Each row is a point on a landscape with many valleys, with its height.
From any point a ball rolls to the lowest of the 5 points nearest to it. It stops when none of these is lower. Distance is the straight distance between rows; heights are no part of it.
Dezag: [-20, -8, -28, -16, 26, 61, -24, -21, -19]  h=507
futi: [14, -10, 8, 2, -10, -31, 22, 16, 18]  h=323
zubo: [-25, -4, -18, -33, 13, 72, -24, -20, -19]  h=600
nir: [-20, 4, -8, -17, 13, 49, -21, -21, -24]  h=356
Sevun: [-8, -3, -21, 10, 42, 39, -21, -25, -24]  h=478
tobet: [3, 3, 3, -18, -43, -2, 12, 18, 24]  h=205
Labo: [-2, 2, 7, 9, 6, -21, -15, -7, 14]  h=488
goda: [-12, 6, -6, 11, 32, 21, -25, -22, -24]  h=293
Budag: [15, 23, 0, -3, -58, -16, 52, 41, -14]  h=354
Zugu: [23, 4, 1, 2, -35, -26, 49, 34, -7]  h=552
Kebuf: [27, -5, 7, 11, -12, -46, 50, 31, -7]  h=550
Mina: [-4, 5, 8, -18, -41, 1, -2, 6, 26]  h=206
direr: [19, -17, 6, 16, 9, -46, 21, 16, 16]  h=494
batu: [2, -8, -29, 22, 52, 40, -18, -26, -23]  h=577
gidu: [-5, 5, -2, 20, 29, 1, -25, -21, -10]  h=97
liga: [24, 8, 9, 7, -32, -35, 51, 36, -12]  h=545
gulor: [12, 5, -2, -15, -50, -8, 36, 33, 7]  h=108
Tepup: [16, -9, 6, -2, -19, -29, 34, 27, 12]  h=344
vide: [6, -8, 8, 3, -5, -26, 6, 8, 22]  h=326
Fas: [-10, 9, 10, 1, 4, -1, -23, -15, 4]  h=342
zifef: [0, 1, 11, -2, -11, -15, -6, 1, 22]  h=239
rel: [-9, 9, 1, 14, 25, 10, -24, -21, -15]  h=136
reva: [-16, 7, -5, -7, 15, 32, -24, -20, -22]  h=468
Kiv: [-10, -8, -26, 2, 41, 49, -20, -22, -21]  h=576
Kivos: [24, -16, 5, 16, 10, -52, 37, 23, 5]  h=511
dova: [-10, -14, -34, -4, 42, 62, -23, -19, -14]  h=622
lem: [-18, 11, 7, -5, 3, 17, -26, -19, -6]  h=280
Vik: [6, -7, 9, -6, -20, -21, 13, 14, 21]  h=62
gubi: [2, -21, -39, 13, 54, 55, -20, -23, -11]  h=737
Zisak: [-16, 1, -16, -9, 26, 47, -21, -21, -23]  h=460
fali: [-21, 13, 9, -17, -13, 22, -26, -16, -2]  h=178
kovo: [2, -2, 11, -6, -17, -18, 0, 4, 23]  h=191
Pimus: [-3, 5, 7, 21, 22, -16, -21, -14, 2]  h=133
rer: [-24, 13, 1, -23, -8, 45, -25, -20, -20]  h=257
Zigu: [16, -14, 7, 7, -1, -39, 24, 18, 15]  h=434
pirit: [-13, 7, 3, 8, 16, 7, -27, -20, -7]  h=325
pafor: [12, -8, 6, -5, -20, -24, 24, 20, 18]  h=72
Muviz: [27, -11, 10, 21, 5, -55, 44, 30, -2]  h=526
tezef: [-14, 8, 9, -1, 4, 10, -23, -17, -4]  h=59
gad: [1, 0, 7, -15, -35, -7, 5, 13, 25]  h=192
kap: [-14, 12, 12, -14, -21, 10, -19, -12, 10]  h=93
vasup: [-9, 7, 7, 11, 15, -7, -22, -18, 1]  h=361
Felav: [23, -5, 6, 3, -19, -37, 46, 33, -4]  h=520
fele: [-15, 3, -8, 4, 24, 29, -23, -22, -24]  h=402
fafa: [3, -3, 7, 19, 18, -33, -12, -5, 17]  h=549
nele: [-7, 6, 13, -4, -7, -5, -16, -8, 14]  h=240
kage: [-14, 11, 9, -8, -7, 11, -24, -15, 1]  h=229
raka: [13, 0, 3, -12, -35, -15, 27, 26, 17]  h=252
Tevuf: [11, -10, 8, 13, 10, -37, 7, 7, 21]  h=510
nat: [18, 2, 3, -6, -36, -22, 41, 34, 3]  h=412

For each start below, name every point that the ball comes to, in order.
Labo => Pimus gidu
raka => pafor Vik
Tevuf => futi Vik
Kiv => Zisak nir rer fali tezef
Felav => Tepup pafor Vik
zubo => rer fali tezef
Zigu => futi Vik

Two balls start at each pair of points below. Name the first point that both come to, or write -.
Muviz, direr => futi
reva, Dezag => tezef
fele, fafa => gidu
